A landscape with many valleys, sampled at points; each row gives a point and its height.
From any point a ball takes the steepest step (drop divided by distance) to one of its 2 nearest points. It stops when none of these is lower. Distance is the straight distance between rows; heights are no part of it.
<268> (h 389): [137,100,50,126,125,151,75,156,150,115,120,154,105,191,116,120,75,130,76,108,176,121,138,92,119,142,122,151,116,118,121,183,106,84,143,126,155,138,98,87,99,167,93]
<1077> (h 508): [130,123,104,107,123,159,127,138,126,161,169,130,145,138,99,126,133,144,130,156,129,154,137,144,61,140,105,133,109,136,147,124,145,170,108,100,76,123,131,149,114,136,174]
<1148> (h 387): [92,167,113,160,133,141,125,152,187,148,124,129,139,100,124,156,149,122,138,178,65,153,168,138,89,122,93,131,140,98,176,80,172,163,97,81,125,122,159,128,178,111,165]
<110> (h 512): [145,116,76,84,145,75,115,170,169,129,150,162,100,167,111,180,95,167,125,90,121,74,151,157,84,138,115,158,111,101,130,121,133,113,123,107,129,96,144,77,159,119,82]
<477> (h 274): [123,95,179,115,106,118,163,175,136,97,86,102,106,105,112,117,112,98,135,164,115,91,120,71,151,104,143,92,196,84,104,122,63,86,196,118,152,179,139,111,116,137,81]
<826> (h 299): [165,144,125,192,132,167,98,99,136,194,109,116,210,73,134,140,141,105,100,93,64,168,180,126,126,130,152,120,148,126,157,121,166,149,111,147,71,107,125,130,159,99,160]
<1182> (h 424): [76,157,125,161,129,147,132,133,169,151,185,104,128,97,125,131,146,123,161,169,55,142,205,105,102,123,118,126,123,118,177,47,212,161,120,88,130,150,177,160,181,142,142]
<1060> (h 678): [74,157,158,159,126,126,163,124,152,111,193,116,125,109,161,123,181,120,145,164,72,131,158,157,118,65,128,129,88,118,102,32,160,220,150,134,157,162,146,143,142,144,178]
<212> (h 548): [147,124,106,151,86,142,110,82,80,154,114,121,151,111,158,135,139,131,139,121,134,123,137,147,63,157,170,149,62,135,128,122,86,121,115,139,162,108,127,60,101,124,160]
<586> (h 111): [174,122,144,119,101,79,109,131,107,126,79,112,181,141,69,140,75,145,123,112,95,125,109,121,174,155,137,95,185,165,143,122,161,107,81,144,142,94,159,154,156,74,158]
<933> (h 173): [120,142,132,133,94,133,129,109,105,110,112,99,119,52,121,114,143,128,164,196,128,121,122,89,138,151,151,75,197,89,129,156,105,144,161,105,174,203,157,128,129,121,135]
<1258> (h 526): [122,79,114,85,111,134,109,128,146,149,180,96,155,80,147,127,172,111,127,111,145,161,185,195,67,159,105,118,97,82,137,134,98,149,112,97,135,145,139,120,142,126,147]
<1213> (h 627): [99,166,90,175,108,185,106,126,151,137,200,139,162,90,133,139,181,106,107,108,88,133,179,159,78,109,181,181,47,136,120,60,189,176,125,137,134,104,142,171,106,130,206]
<1302> (h 457): [137,152,153,128,153,158,126,106,100,148,157,127,138,122,98,117,124,118,135,165,124,141,111,138,107,119,122,111,153,167,158,114,153,119,126,158,98,103,110,177,134,153,126]
<972> (h 300): [150,113,145,120,71,121,96,106,148,161,89,141,175,83,159,142,124,113,119,79,105,126,121,122,174,181,115,125,189,153,126,121,141,162,98,135,105,79,120,96,172,116,169]
<1068> (h 487): [109,135,145,124,112,143,140,158,130,142,208,88,122,110,158,113,129,100,142,159,144,151,141,152,101,130,93,109,124,128,119,123,137,151,138,123,124,151,135,176,176,176,132]
<369> (h 124): [147,131,116,118,95,112,118,111,121,124,132,103,128,75,99,142,115,128,161,161,116,99,101,93,106,181,147,81,162,121,150,179,111,140,134,81,180,158,156,118,154,120,123]
<1187> (h 390): [120,149,140,126,121,109,138,118,134,147,129,128,120,108,176,189,166,125,135,85,127,86,119,170,117,135,134,175,110,111,117,155,111,138,108,150,128,99,117,85,125,62,149]
<673> (h 831): [122,170,205,124,162,113,169,177,115,84,150,138,88,129,121,85,96,141,127,153,117,125,109,142,185,112,97,101,193,91,135,70,161,101,163,155,120,151,132,146,156,156,88]
<1115> (h 440): [134,118,126,134,152,134,124,119,94,141,120,126,155,139,80,145,75,160,112,108,171,125,126,114,66,97,152,151,109,136,142,139,109,100,161,152,77,87,128,90,80,139,108]
<1271> (h 674): [120,147,147,110,132,140,115,140,158,209,142,114,188,125,166,126,191,123,147,83,149,165,182,146,67,127,117,134,98,89,150,152,169,156,76,107,98,141,138,151,123,87,165]
<15> (h 283): [110,103,53,95,119,129,94,117,112,118,163,129,83,153,125,113,99,140,125,124,166,152,139,117,119,95,101,153,110,180,84,194,99,152,142,128,149,142,146,116,135,156,103]
<1118> (h 177): [167,143,110,135,98,123,93,138,118,147,151,108,138,118,104,115,111,147,160,135,123,130,96,117,94,189,141,105,119,148,148,166,133,142,107,74,139,119,136,94,148,130,153]
<790> (h 755): [143,87,142,150,165,144,144,115,86,109,148,127,107,133,152,108,135,136,115,106,133,172,121,137,177,107,107,147,119,148,88,158,112,118,160,121,99,139,127,162,127,152,77]
<764> (h 270): [128,175,134,115,150,132,149,139,130,133,164,102,100,171,72,89,85,164,149,152,116,127,124,108,142,141,137,91,141,130,157,102,207,176,129,93,83,131,124,184,112,126,150]
<626> (h 582): [75,140,152,139,148,173,138,88,136,111,116,78,119,122,139,99,150,128,174,187,108,141,151,128,151,123,152,100,108,104,124,121,166,206,126,103,143,159,99,113,113,120,172]
<37> (h 647): [158,98,115,98,113,149,163,126,160,129,96,151,103,130,115,144,132,82,90,124,148,64,106,74,123,175,158,59,141,112,113,137,76,59,129,149,207,173,118,171,141,185,72]
<89> (h 388): [144,117,132,104,106,145,144,154,119,107,184,135,57,136,94,103,103,151,102,112,150,151,107,123,144,168,103,114,172,129,101,187,102,134,150,101,166,187,128,142,124,133,104]
<630> (h 598): [151,137,90,45,142,123,104,136,195,180,113,144,120,176,111,154,142,138,131,52,167,71,135,95,100,161,171,70,104,89,126,159,106,65,100,118,169,132,123,117,124,183,96]
<1214> (h 429): [97,75,135,90,133,144,125,111,119,106,90,164,117,138,119,117,127,108,71,122,176,113,99,113,142,172,118,128,147,148,138,130,95,76,87,148,134,118,105,132,112,147,95]
<939> (h 379): [134,157,121,144,119,140,152,166,149,149,145,153,137,130,74,138,93,180,156,144,126,126,114,103,77,102,131,128,115,149,166,80,179,145,126,122,45,59,127,135,90,154,184]
<21> (h 154): [181,175,123,91,142,61,85,121,83,95,83,113,171,130,49,106,63,167,123,120,117,123,93,99,189,136,160,110,149,145,157,125,167,111,103,169,143,100,165,140,151,87,150]
<917> (h 494): [97,142,120,153,130,131,134,138,129,131,196,84,127,127,181,125,139,100,136,138,146,156,141,157,150,66,90,146,102,162,82,109,130,152,145,144,121,135,118,191,143,184,135]
<343> (h 378): [169,95,72,180,138,158,109,139,107,83,101,155,106,143,137,90,92,137,134,112,144,176,103,99,199,97,126,184,99,176,101,145,124,100,167,87,122,121,103,137,121,145,118]
<1171> (h 521): [132,123,137,81,121,115,118,145,183,121,114,158,144,122,123,147,151,83,132,139,133,115,115,200,77,179,88,128,131,95,181,83,111,107,104,113,118,109,101,94,147,139,144]
<1353> (h 541): [140,76,158,92,149,102,99,95,114,156,106,158,135,161,77,126,78,135,72,54,147,105,127,92,145,146,137,134,151,137,150,127,161,95,97,162,157,60,139,125,161,101,85]
<353> (h 474): [151,118,121,103,148,129,122,127,112,184,152,136,150,152,89,137,110,152,138,92,151,149,148,135,64,97,112,148,105,136,139,153,136,129,113,143,55,89,136,121,96,125,142]
<1384> (h 910): [90,163,132,164,183,108,135,131,138,146,151,158,104,136,168,159,148,140,110,103,161,148,135,179,121,105,95,184,130,101,105,153,150,154,108,152,92,134,131,118,113,136,106]
<419> (h 549): [84,131,189,114,149,138,161,113,130,84,89,122,101,127,142,97,143,129,153,182,108,128,106,120,161,110,114,99,147,111,130,104,131,158,137,111,126,153,105,99,125,108,122]
<180> (h 682): [92,142,140,135,127,137,117,86,100,91,68,127,175,117,121,99,136,138,137,176,133,102,80,129,170,141,170,113,124,133,172,84,150,150,108,144,118,116,104,86,101,95,175]
<1218> (h 459): [138,112,113,151,136,132,138,123,130,78,114,153,62,111,197,151,146,140,153,116,125,126,87,134,164,150,144,184,108,140,63,146,70,104,132,111,145,111,133,113,113,101,126]
<631> (h 568): [159,86,172,79,117,99,121,103,120,162,103,150,122,137,71,154,87,110,85,87,116,118,134,121,129,142,121,110,177,183,144,108,144,109,91,172,171,107,135,146,177,74,106]
<181> (h 419): [138,163,131,149,133,126,141,129,128,164,179,126,152,114,87,134,124,127,157,146,84,110,147,122,100,111,134,122,132,172,180,76,207,133,123,138,70,89,136,182,126,162,153]
<1130> (h 473): [113,174,133,152,131,125,147,171,154,134,162,121,130,163,139,142,110,139,161,165,115,101,111,151,101,137,114,151,95,120,144,79,185,165,114,103,85,121,121,127,143,116,156]
<6> (h 799): [125,150,171,163,161,108,157,175,134,72,131,150,85,101,170,122,113,135,126,148,136,128,101,141,172,97,88,146,174,99,109,122,128,98,171,121,130,124,123,117,155,170,81]
<523> (h 443): [157,112,165,95,99,145,144,113,102,131,163,148,85,101,108,117,154,142,109,121,102,141,109,143,117,162,97,108,162,149,133,148,120,136,120,122,141,152,119,123,144,117,121]
<818> (h 510): [143,119,110,135,113,141,121,83,96,125,110,160,105,129,171,128,151,136,138,114,138,116,103,140,132,143,148,166,78,171,100,151,94,99,102,141,143,97,109,74,96,109,138]
<342> (h 556): [166,96,162,78,125,103,101,133,147,172,104,146,172,142,108,150,125,85,116,97,120,127,138,163,89,168,83,106,155,117,180,104,132,86,95,141,105,93,113,119,165,127,136]
<83> (h 816): [142,103,105,164,163,100,113,115,119,62,80,150,116,129,125,90,104,124,86,111,137,154,135,119,183,110,157,148,165,139,131,181,154,105,172,151,149,131,131,146,130,149,51]
<1468> (h 405): [127,142,147,158,135,140,133,136,103,128,125,89,168,144,72,121,82,151,148,168,160,131,101,99,72,102,163,118,89,126,151,97,128,136,170,127,71,104,122,102,93,140,154]
<1519> (h 753): [122,89,110,102,141,146,145,47,82,169,103,183,111,126,98,131,141,171,81,76,140,105,126,97,141,117,149,135,120,172,145,149,129,120,106,171,103,108,118,117,81,117,100]
<1524> (h 515): [83,139,169,130,141,133,119,131,140,119,114,119,138,122,124,120,134,107,144,211,123,133,106,125,122,149,120,88,171,109,170,90,140,135,120,122,118,135,116,122,157,127,132]
<31> (h 219): [119,181,140,124,178,128,128,129,123,91,127,122,108,154,81,88,84,148,108,157,143,138,107,118,189,128,125,110,171,114,149,124,180,146,164,138,98,142,116,176,124,128,105]
<423> (h 703): [139,119,126,108,108,137,120,97,78,119,90,144,170,106,79,104,113,158,98,124,127,110,82,119,164,160,148,109,155,155,180,99,152,148,108,147,93,113,109,115,110,94,164]
<86> (h 587): [157,94,135,128,107,98,110,155,139,160,85,117,191,166,57,145,94,105,110,154,74,141,149,132,85,167,122,85,153,108,187,105,132,98,91,117,105,98,143,127,139,106,140]
<1159> (h 883): [102,120,167,133,140,172,156,156,158,122,151,102,116,181,139,99,117,90,139,178,137,132,133,135,135,143,89,102,110,85,129,91,141,141,167,93,92,150,81,157,122,165,122]
<552> (h 932): [61,146,136,146,162,85,150,162,147,106,117,181,84,114,154,158,129,148,92,116,145,141,129,167,117,100,103,173,187,97,118,131,116,143,132,143,127,136,152,88,104,151,77]
<1276> (h 247): [92,162,160,147,169,120,130,99,93,139,125,114,158,103,132,150,175,134,112,130,133,129,103,120,159,109,131,111,179,150,132,159,125,134,100,177,104,166,118,143,116,126,118]
<467> (h 230): [143,138,100,108,126,128,92,133,120,145,182,120,110,147,128,118,102,140,155,105,165,136,106,118,104,146,111,138,102,147,110,198,122,130,118,103,135,116,127,95,145,150,120]
<269> (h 243): [134,140,136,116,162,95,70,104,127,132,106,116,153,167,130,130,52,119,101,84,177,107,114,43,120,135,154,105,148,126,148,167,121,53,99,157,171,89,126,96,132,146,80]
<1054> (h 332): [105,109,167,107,128,131,155,156,123,107,100,133,94,110,150,137,131,106,104,131,137,124,117,110,131,114,101,115,189,126,113,153,65,84,147,138,137,149,135,126,121,149,70]
<417> (h 630): [149,83,91,127,115,121,183,149,127,57,56,126,103,122,120,105,107,126,119,116,112,98,141,35,199,86,147,114,136,131,117,142,99,90,188,95,193,183,138,154,165,119,67]
<1005> (h 488): [140,88,165,110,107,163,128,104,97,168,172,119,121,89,131,122,178,117,113,122,112,180,158,159,89,164,102,101,140,107,129,148,89,136,126,120,162,159,134,143,148,131,121]
<1002> (h 279): [106,144,116,170,187,129,137,131,141,88,132,168,113,151,96,93,84,158,125,169,153,132,122,143,174,109,142,149,133,96,150,108,201,152,181,137,62,100,111,149,79,172,100]
<289> (h 441): [148,90,71,195,137,113,125,154,141,46,53,165,103,145,159,134,97,119,131,111,128,143,120,104,195,116,162,185,118,150,112,133,117,98,177,92,175,122,119,126,137,103,92]
<1211> (h 543): [162,113,96,87,132,89,105,176,170,150,125,129,128,170,86,177,97,175,102,81,104,75,125,104,106,169,141,110,111,115,134,152,136,93,103,99,142,80,136,99,156,134,82]
<846> (h 626): [178,137,131,130,102,104,113,160,142,207,125,145,132,166,116,119,127,147,142,77,114,145,138,111,110,144,89,118,128,133,128,182,169,126,60,99,90,85,129,121,127,108,158]
<402> (h 255): [156,146,162,100,167,88,141,113,86,107,124,120,109,115,63,120,112,147,106,128,104,126,110,154,171,122,141,102,174,141,144,114,138,131,150,178,126,169,144,141,147,77,94]
<510> (h 455): [71,140,144,149,123,157,137,134,146,138,189,76,127,117,133,99,142,110,166,193,107,149,173,128,121,124,133,99,119,109,140,82,175,177,148,110,124,164,141,173,166,153,136]
<716> (h 503): [111,171,117,150,116,123,141,194,183,156,133,137,160,150,153,159,133,133,142,148,90,114,159,144,72,138,118,162,91,130,171,60,214,130,76,114,83,118,142,167,127,131,174]
<1281> (h 159): [149,129,148,119,113,91,135,156,125,135,122,136,140,144,79,143,101,149,109,118,91,125,103,129,146,148,97,98,198,149,155,124,168,159,91,116,97,114,137,142,154,87,145]
<984> (h 559): [122,61,93,73,113,144,123,114,151,122,129,104,139,121,166,132,170,98,141,115,154,131,183,183,89,160,130,121,91,102,111,134,48,100,134,113,168,147,127,125,109,155,127]
<479> (h 383): [114,101,127,74,123,135,134,124,153,144,92,143,99,131,152,147,151,95,115,101,171,104,133,115,110,161,109,103,151,114,119,174,67,67,119,121,156,149,108,124,104,154,91]
<42> (h 635): [90,142,109,161,139,171,137,122,129,103,132,104,132,170,142,114,139,116,139,182,140,144,117,136,144,90,132,152,101,142,109,102,110,168,147,129,105,134,105,163,82,136,165]
<864> (h 496): [175,126,160,141,154,146,117,68,71,129,108,124,161,105,88,95,119,111,136,170,120,138,100,128,139,130,167,99,148,167,154,120,137,85,137,195,131,125,117,161,135,115,124]
<1230> (h 723): [133,98,138,135,115,137,133,130,116,137,129,106,109,121,191,128,142,101,150,98,160,153,119,117,167,112,93,144,111,139,77,191,79,107,150,104,144,139,115,144,140,147,103]
<308> (h 265): [150,113,80,152,112,140,78,136,98,116,157,122,83,163,151,99,86,129,140,100,183,165,135,149,132,99,128,189,63,143,51,140,79,114,144,156,133,95,127,111,86,141,160]
<1413> (h 285): [101,155,161,131,157,83,155,145,90,118,133,84,142,101,104,161,133,149,117,125,120,112,117,121,149,116,153,108,193,114,127,165,113,134,139,167,105,188,155,127,145,99,85]
<879> (h 200): [163,165,145,128,172,77,84,104,86,104,121,107,170,140,106,114,51,142,119,105,154,114,97,73,155,126,173,111,158,135,148,156,151,74,111,176,155,109,141,128,150,119,102]
<364> (h 256): [171,144,163,167,104,121,109,109,137,198,104,118,187,98,144,138,135,108,123,91,81,142,140,123,171,152,134,93,179,150,136,132,179,148,88,144,91,102,124,145,164,95,166]
<232> (h 308): [157,117,169,81,159,88,137,120,111,61,95,124,108,128,77,105,79,129,80,138,138,117,131,121,184,135,175,102,164,119,130,113,131,73,159,182,175,177,147,149,157,79,67]
<1326> (h 286): [122,134,112,105,129,105,90,150,154,106,113,112,156,174,110,148,65,99,110,141,165,96,90,77,109,161,133,101,155,123,155,168,89,82,115,127,154,127,118,100,135,146,105]
<271> (h 884): [105,123,122,164,153,118,127,144,135,136,130,181,65,136,201,145,155,133,131,88,169,170,154,170,159,107,91,187,136,89,70,172,116,125,145,123,128,130,121,114,100,142,92]
<1307> (h 777): [105,103,117,86,113,140,158,53,102,171,89,166,112,113,164,148,199,154,109,89,122,82,140,100,133,123,146,109,122,161,124,155,108,122,102,146,161,127,118,111,124,107,93]
<1029> (h 438): [147,63,68,114,120,141,66,157,158,135,139,159,93,182,140,110,114,127,105,76,174,145,185,115,154,122,115,163,83,101,82,197,112,85,163,113,172,128,110,100,112,177,76]
<1494> (h 396): [116,101,87,152,120,140,127,162,162,76,85,135,90,182,147,134,101,102,133,144,141,134,103,121,168,116,106,167,110,126,104,141,76,103,170,102,157,130,109,115,126,107,120]
<813> (h 733): [131,141,160,155,114,127,162,145,135,79,142,113,89,124,194,156,169,92,172,166,105,144,113,167,110,108,117,160,124,95,79,85,61,143,152,146,154,123,155,147,143,104,166]
<1314> (h 540): [115,141,69,112,100,144,99,157,141,148,209,118,112,135,134,96,106,141,150,161,175,168,143,138,82,116,109,141,78,163,108,115,154,176,101,114,97,115,134,156,116,175,189]
<1410> (h 573): [156,124,113,83,128,94,101,150,153,194,94,147,135,193,103,145,115,166,106,33,153,82,149,87,97,161,158,82,93,94,137,141,123,56,79,99,140,93,123,82,114,147,115]
<1191> (h 263): [149,135,111,141,111,184,126,99,124,128,173,146,125,114,113,116,154,150,162,160,116,140,117,166,85,96,148,174,59,156,116,79,125,159,149,143,94,75,111,118,83,147,193]
<981> (h 220): [94,156,110,155,121,131,128,94,102,96,131,98,152,79,142,122,171,132,147,181,110,144,121,126,140,112,151,107,144,148,129,152,104,177,137,124,165,180,148,132,130,132,141]
<1061> (h 336): [109,149,118,152,165,142,140,150,139,125,155,188,112,135,81,128,76,180,123,135,172,125,104,139,119,114,129,162,117,111,158,84,186,123,140,147,38,58,115,122,79,166,153]
<1480> (h 335): [113,115,95,115,109,154,109,169,172,102,100,141,120,176,109,134,101,90,87,123,169,123,95,93,149,131,72,122,160,106,142,187,87,75,149,114,164,151,81,123,120,157,110]
<905> (h 206): [157,161,148,130,145,95,143,139,109,138,138,95,155,127,60,129,129,154,131,140,79,140,125,138,151,120,135,95,165,143,156,107,170,173,124,140,92,169,140,165,143,81,144]
<614> (h 850): [121,122,94,198,146,113,111,147,122,90,99,171,94,129,160,123,140,146,113,116,145,176,126,155,186,107,126,177,162,138,94,182,154,143,167,118,140,136,112,127,102,173,81]
<78> (h 324): [143,110,173,105,126,97,146,126,112,78,103,103,122,111,107,117,122,109,145,173,116,98,112,99,157,127,161,78,176,114,125,133,95,79,172,157,167,176,136,126,167,105,79]
<443> (h 509): [127,101,109,88,127,103,91,117,128,155,87,163,135,148,104,145,103,140,105,71,149,96,128,118,101,138,127,158,119,160,143,122,141,95,89,144,114,58,117,77,130,114,116]
<74> (h 349): [105,161,165,142,110,123,158,171,173,154,115,132,127,105,98,129,144,146,139,169,67,153,148,112,119,134,99,73,197,99,173,83,188,178,92,80,121,143,149,132,165,114,167]
<924> (h 311): [95,179,158,120,133,145,156,139,148,139,144,94,94,128,101,99,137,159,170,164,88,144,159,101,134,151,134,71,168,118,159,108,208,206,103,77,132,166,134,158,137,119,167]
<1219> (h 482): [105,145,150,107,119,124,132,154,173,108,118,130,111,119,140,154,129,99,147,184,147,114,97,143,96,150,103,121,149,102,135,118,95,130,130,99,137,138,125,100,132,127,139]
<113> (h 727): [115,103,114,104,126,144,132,68,99,113,108,174,144,106,101,142,166,151,72,119,107,110,100,132,143,113,133,136,146,185,156,117,130,160,110,143,93,116,101,112,83,103,145]
<595> (h 304): [98,116,125,111,111,129,172,107,91,89,129,135,113,88,148,146,194,182,97,112,82,102,121,128,165,100,155,136,133,152,105,139,82,170,133,116,139,170,141,100,100,113,110]
<433> (h 322): [145,126,71,192,140,151,111,134,102,101,150,120,117,146,149,91,103,144,145,125,151,167,115,146,186,94,139,195,75,161,64,129,123,134,166,127,107,102,115,142,92,159,135]
<1349> (h 261): [98,158,110,137,126,125,127,90,106,108,153,131,151,89,125,147,205,142,108,129,86,124,117,147,135,83,138,143,123,179,104,139,111,201,114,126,138,161,131,112,104,114,163]
<1310> (h 906): [126,98,158,126,106,164,153,175,143,117,147,105,122,147,135,114,135,93,115,151,136,151,112,138,149,161,74,96,145,98,118,141,80,114,165,92,123,183,96,161,126,166,115]
<47> (h 588): [117,63,91,119,82,122,113,126,124,139,140,75,180,121,157,129,112,73,123,137,163,121,157,134,115,170,139,86,82,87,124,139,60,111,153,125,166,160,136,125,130,171,109]
<237> (h 696): [98,179,145,119,137,146,136,130,150,171,182,138,136,118,195,144,214,119,142,82,143,147,162,176,85,93,114,166,92,115,105,126,161,166,83,135,119,146,126,158,122,116,177]
<1391> (h 533): [183,119,186,126,132,127,108,86,95,174,121,134,147,112,87,137,110,99,129,137,120,153,129,143,114,165,140,87,170,153,151,126,141,90,103,151,179,131,121,147,158,81,126]
<1463> (h 205): [153,108,107,135,107,155,113,125,101,110,156,120,116,149,125,95,108,132,149,156,157,142,113,151,82,112,143,172,48,144,91,100,85,133,159,135,114,96,126,97,87,140,163]
<1340> (h 470): [101,119,132,73,155,113,112,120,137,113,106,173,99,143,131,135,131,110,108,115,160,127,117,146,97,119,77,154,148,153,138,128,113,99,87,146,119,101,121,107,134,141,110]
<1343> (h 340): [142,139,136,174,121,143,105,120,112,172,108,109,214,96,112,145,126,123,130,153,94,127,133,139,94,131,157,127,118,135,177,99,153,136,121,142,83,99,116,103,143,109,157]
<694> (h 602): [99,158,113,174,116,181,88,133,139,166,167,106,177,71,175,133,175,120,120,104,125,165,165,165,83,135,171,173,46,105,117,108,165,157,88,135,152,119,145,147,138,109,184]
<1437> (h 617): [147,83,83,124,86,149,140,123,143,121,111,121,152,143,132,146,120,71,132,137,132,83,121,88,119,189,160,72,95,93,129,131,67,76,152,122,193,175,126,135,124,199,75]
<51> (h 427): [108,134,138,121,134,103,141,132,132,123,156,85,122,128,177,171,143,104,157,109,160,118,137,173,97,116,122,172,105,94,77,158,76,131,135,162,140,124,149,125,133,97,126]
<1150> (h 348): [151,147,121,119,81,109,104,116,165,175,89,145,152,87,188,171,148,107,147,73,115,109,134,146,116,153,135,147,128,139,131,141,125,149,98,121,122,74,113,60,145,76,172]
<920> (h 628): [168,114,124,60,113,125,123,103,157,198,133,152,86,142,101,147,147,123,130,77,136,79,127,86,95,190,150,68,120,116,125,169,102,89,118,115,196,131,131,134,144,145,88]
<511> (h 442): [118,122,129,144,101,131,131,152,170,81,93,111,112,128,152,152,117,83,152,180,148,91,79,108,150,133,123,129,133,96,106,150,63,95,172,96,162,150,109,119,119,129,128]
<804> (h 403): [129,95,125,122,111,134,166,107,118,90,76,150,82,70,194,157,166,149,125,119,140,87,99,86,172,144,152,136,144,148,89,158,76,92,117,103,158,145,127,113,107,131,93]
<1194> (h 578): [125,146,94,176,120,164,93,101,119,162,132,107,176,73,147,138,151,123,139,131,119,157,159,165,80,144,143,157,74,103,151,123,111,140,99,118,156,116,149,91,148,104,172]
<774> (h 472): [145,121,81,95,129,93,133,138,136,111,147,145,90,174,135,159,126,148,140,99,120,90,141,196,81,140,119,191,90,107,107,104,102,126,140,164,131,98,136,89,135,78,125]
<606> (h 375): [150,167,149,171,127,141,116,120,90,144,107,76,190,106,69,100,107,154,169,177,110,123,133,96,105,120,192,94,100,118,177,75,167,130,158,133,87,115,127,121,121,132,163]
<1475> (h 597): [172,153,118,130,136,100,119,172,161,192,134,163,140,177,135,125,115,160,149,68,143,128,166,146,95,100,73,157,91,116,123,140,195,108,67,111,53,87,133,111,109,116,179]
<1108> (h 692): [144,97,129,111,120,134,129,61,91,151,146,132,96,145,165,103,137,118,146,90,148,126,125,94,150,129,128,120,86,146,94,201,89,100,140,118,157,128,133,119,125,130,78]
<1082> (h 660): [71,150,120,139,142,150,129,100,120,93,87,142,132,150,138,123,129,127,119,192,145,126,79,138,144,126,135,143,128,152,135,92,114,138,99,140,111,110,98,121,81,115,165]
<261> (h 652): [138,122,122,102,95,99,124,136,143,218,130,113,157,150,141,128,158,141,159,64,147,135,174,111,86,147,121,119,93,110,135,189,126,134,84,80,114,120,151,103,121,88,147]
<555> (h 704): [95,154,154,147,126,124,146,138,131,109,189,116,135,88,185,156,197,106,128,134,105,156,134,185,100,80,126,155,94,115,70,93,100,183,123,159,156,141,160,152,138,126,178]
<485> (h 528): [159,100,117,140,136,135,142,69,56,96,103,109,169,120,126,91,122,110,143,164,116,109,110,107,138,122,170,115,104,161,140,126,98,103,150,170,123,148,133,127,109,128,101]
<1288> (h 858): [130,135,199,127,165,138,178,134,117,120,177,128,103,164,110,99,98,136,126,169,111,110,114,145,137,132,89,94,142,94,152,71,183,136,162,127,86,147,109,161,153,142,111]
<1454> (h 351): [120,113,160,96,93,139,183,130,95,111,100,133,93,38,146,134,172,166,114,133,97,73,105,93,137,110,166,120,178,130,106,136,76,121,138,109,155,145,154,98,82,134,100]
<464> (h 284): [121,197,143,134,160,125,112,95,78,122,114,109,172,82,127,108,167,150,126,144,133,108,106,120,203,149,162,103,154,151,149,121,158,120,96,180,109,154,107,167,113,139,160]
<1226> (h 532): [146,154,121,163,90,115,136,185,204,157,84,142,190,126,174,152,120,105,121,144,77,126,160,155,107,139,83,141,131,110,152,77,196,131,71,120,77,83,136,149,151,133,184]
<277> (h 764): [124,125,160,172,138,124,168,179,136,78,124,114,105,121,190,160,130,106,158,143,119,138,105,146,164,94,97,173,134,103,76,106,71,115,180,116,124,137,134,136,143,121,113]
<1282> (h 654): [85,165,118,160,128,144,145,111,160,127,205,152,147,104,127,140,184,104,111,142,58,110,187,142,84,80,135,149,92,136,142,30,202,184,151,109,133,147,141,166,121,160,190]
<18> (h 462): [109,155,110,156,125,129,116,159,137,141,164,67,134,150,179,133,112,81,146,124,169,157,132,177,108,92,115,171,86,128,82,127,109,142,130,177,133,116,129,168,136,136,156]
<543> (h 659): [160,123,152,83,120,115,123,86,113,186,161,154,77,159,103,116,122,139,125,76,142,119,130,96,134,152,134,98,130,144,126,178,120,114,125,119,173,122,139,127,141,79,86]
<710> (h 337): [131,86,70,113,94,132,132,138,123,80,144,134,57,137,111,96,104,150,101,111,140,143,129,85,166,116,105,129,145,159,97,195,99,132,174,100,179,163,137,136,138,143,84]
<172> (h 596): [141,89,64,136,131,105,142,115,101,51,59,108,128,157,111,82,100,125,138,123,119,138,143,68,220,62,132,129,94,142,123,143,114,132,197,110,165,170,141,147,134,112,93]
<1395> (h 562): [145,106,117,119,170,109,149,83,88,48,78,104,133,150,111,75,106,125,142,159,109,113,119,97,189,100,162,128,80,146,127,128,114,123,184,140,114,155,143,122,122,106,76]
<411> (h 719): [97,169,192,130,135,136,153,123,134,155,165,132,129,88,191,150,236,108,137,97,126,149,147,152,111,70,115,138,126,110,88,140,102,157,110,135,140,150,136,127,112,128,144]
<259> (h 435): [110,125,114,116,125,119,146,128,134,114,156,131,114,164,130,150,132,137,131,146,120,109,116,177,95,133,116,170,91,101,123,97,117,182,136,121,103,124,128,85,116,77,145]
<456> (h 564): [180,123,118,140,98,106,137,170,171,167,86,145,179,153,135,135,92,127,118,104,110,128,154,151,88,102,72,140,126,129,139,102,172,113,78,141,41,57,126,134,112,145,181]
<4> (h 787): [134,110,154,152,181,99,143,101,87,99,125,146,85,102,122,104,135,148,99,94,115,155,128,141,179,115,131,136,165,142,111,165,132,117,158,153,137,147,151,144,124,136,41]
<1267> (h 609): [65,111,133,161,120,179,146,129,152,107,119,80,120,147,173,100,152,99,154,185,121,178,161,124,172,80,122,112,108,126,95,80,128,190,149,104,149,150,99,166,112,143,174]

Where does a ball stop that starts at each point below?
<1395> -> <31>
<1314> -> <31>
<552> -> <259>
<631> -> <31>
<1384> -> <259>
<1519> -> <1494>
<1213> -> <369>
<984> -> <369>
<411> -> <259>

Call two points neighbours if one is among the 2 nearest of the other. Go from one point of each pair to the other, from neighbour to neighbour, staying as low as possible. Name the highest point that can't be avoided.
<477> and <1276> -> <78>
<259> and <364> -> <411>
<586> and <369> -> <1029>
<1494> and <1463> -> <289>
